Each scene shows the same named points in several views. A view is turned or mirrored, and shifted as a whole, has a little noise and may leave points out.
In the rows, zero is written as 128.

Scene 1
View 1
(210): [123 132  92 101  98 136 103 113 190 145 134 188 153  96 171]
(137): [116 102  86 139  79 147 141 116 125 166 116 179 176 137 160]
(138): [141 117  98 152  96 155 139 120 113 124 105 192 180 138 158]
(16): [108 158 123 130 116 131  71 122 185  48 142 185 158  72 169]
(181): [180 125  84 129 119 158 152 110 131 127 100 210 173 137 167]
(124): [138  94  91 169  82 156 168 113  81 144  96 184 189 159 154]
(116): [123 114 103 164  88 153 126 128 108 114 105 183 183 138 155]
(15): [158 150 103 131 123 166  87 130 168  92 104 205 179 120 159]
(207): [164 131  89 124 117 148 151 104 147 123 113 202 162 118 169]
(53): [152 112  91 154 105 140 175  98 102 111 115 193 170 128 166]
(118): [158 125  83 113 109 145 144 103 154 141 117 199 158 118 172]
(161): [139 132  93 120 102 161  96 130 171 136 109 192 171 123 161]
View 2
(116): [156 144  94  79 107 129 159 103  86 129 107 113 128 117  92]
(16): [121 113  95 103  90 138  85 177  99  86 154 116  83  64  63]
(161): [148 151  82 112 102 145 136  92 110 136 117  97 112  91  95]
(181): [155 123  67  98  84 148 145  79  98 160 100 155 137 113  93]
(137): [171 154  96 105  97 123 154 102 101 137 105 100 161 143 118]
(118): [157 132  74 122  79 145 125 101 113 148 119 133 139 110 107]
(207): [159 130  81 103  86 139 136 108 101 137 116 132 135 117 100]
(15): [134 136  79  92 108 146 139  98  95 127 118 118  86  73  70]
(124): [182 141  95  71  95 121 182  87  79 150  85 139 173 169 113]
(138): [167 138  99  70 101 125 173 101  76 132  98 128 151 142  97]
View 3
(116): [ 78 146  90 140 102 116 126  96  85 131 138 140 135 108 120]
(124): [ 63 152  20 165  74 108  72 120  52 100 124 134 132 118 135]
(53): [ 97 139  70 136 124 133  62 117  60 127 134 123 133 126 138]
(15): [ 96 141 128 114 145 122 138  69 104 161 150 142 148  99 109]
(207): [107 138 103 129 127 127 101  96  77 124 134 127 123 119 121]
(210): [128 136 157 120 126 129 153  82  90 110 129 119  93 131 107]
(138): [ 86 146  78 139 109 118 101 100  75 124 137 134 138 114 122]
(181): [106 146  87 126 149 116  76  78  70 120 142 135 146 115 113]
View 4
(138): [ 79 120 110 100  85 129 125 101 134 153  91 150  91 140 129]
(207): [ 94 131 112 114 102 119 133 106 131 145  97 165 101 135 154]
(161): [ 97 149 113 137  75 138 160 124 130 122  95 138 107 124 157]
(137): [113 130 105 123  63 104 132 101 133 177 103 156 105 139 119]
(53): [ 79 112 112  88 116 107 108  85 134 164  87 179  90 146 141]
(16): [ 73 130 177 152 121 172 218 138 153 131  91 174  96 154 195]
(118): [103 148 103 120 107 107 135 108 127 132  96 171 114 127 165]
(181): [ 81 134  93  96 106 118 110 100 125 124  88 155 100 123 156]
(124): [ 84 111  97  85  68 107  93  81 134 184  95 154  86 147  98]
(210): [121 159 120 162  90 114 182 127 133 136 105 165 127 130 173]
View 5
(137): [161  96 148  59 105  93 106 128 139  78  90 143 147  87 110]
(118): [149 117 141 111  95 117 101 130  97  91 136 121 119 124 106]
(210): [156 103 122  99 123 113  92 170 114  56 150 133  97 114 101]
(15): [125  96 152 134 146 115 143 168  96 110 145 119 122 136  75]
(138): [142  99 160  96 108 107 133 116 114 114 103 124 153 117  95]
(53): [146 100 145  99  86 133 123  96 105 115  89 116 165 140 121]
(124): [149  99 175  75  86  99 126  84 122 126  77 130 180 108 106]
(181): [140 119 158 123  91 118 122 110  88 120 127 116 132 132  99]
(207): [144 106 144 103 105 118 115 128 105  96 123 123 134 126 102]
(16): [132  68  96 121 176 145 136 215 113  62 131 124 120 160  93]
(116): [137  90 156  95 124 104 137 137 117 109 110 132 146 113  88]
(161): [141 107 152 107 124 101 117 159 108  93 148 134 114 106  83]
View 6
(181): [156 124 154  94 150 131 139 123 166 144  82 158 156 126 163]
(118): [141 110 156 100 156 134 107 110 139 131  89 158 141 135 162]
(15): [149 109 176  90  94 134 159 122 131 111 114 136 137 134 180]
(137): [121  74 163 132 151 151 111 129 151 173  77 168 112 134 155]
(138): [134  98 164 111 134 154 147 130 174 162  83 159 131 137 157]
(124): [123  91 159 127 155 159 142 139 203 200  63 180 127 127 141]
(53): [127 110 141  90 165 158 134 119 201 153  73 170 134 139 144]
(210): [123  79 159 106 149 136  71 102  89  96 111 150 107 153 170]
(16): [115  81 167  62  93 163 140 106 123  53 142 125  90 170 177]
(116): [133  87 170 111 121 151 149 131 163 155  94 153 121 135 164]
(161): [145  96 173 111 118 130 130 122 115 133 104 145 130 136 178]

In a view up to two points have been moved. Name them for each view, in the order of its rows, or write -.
view 1 -> (116), (207)
view 2 -> (16), (138)
view 3 -> (124)
view 4 -> -
view 5 -> (137)
view 6 -> (210)
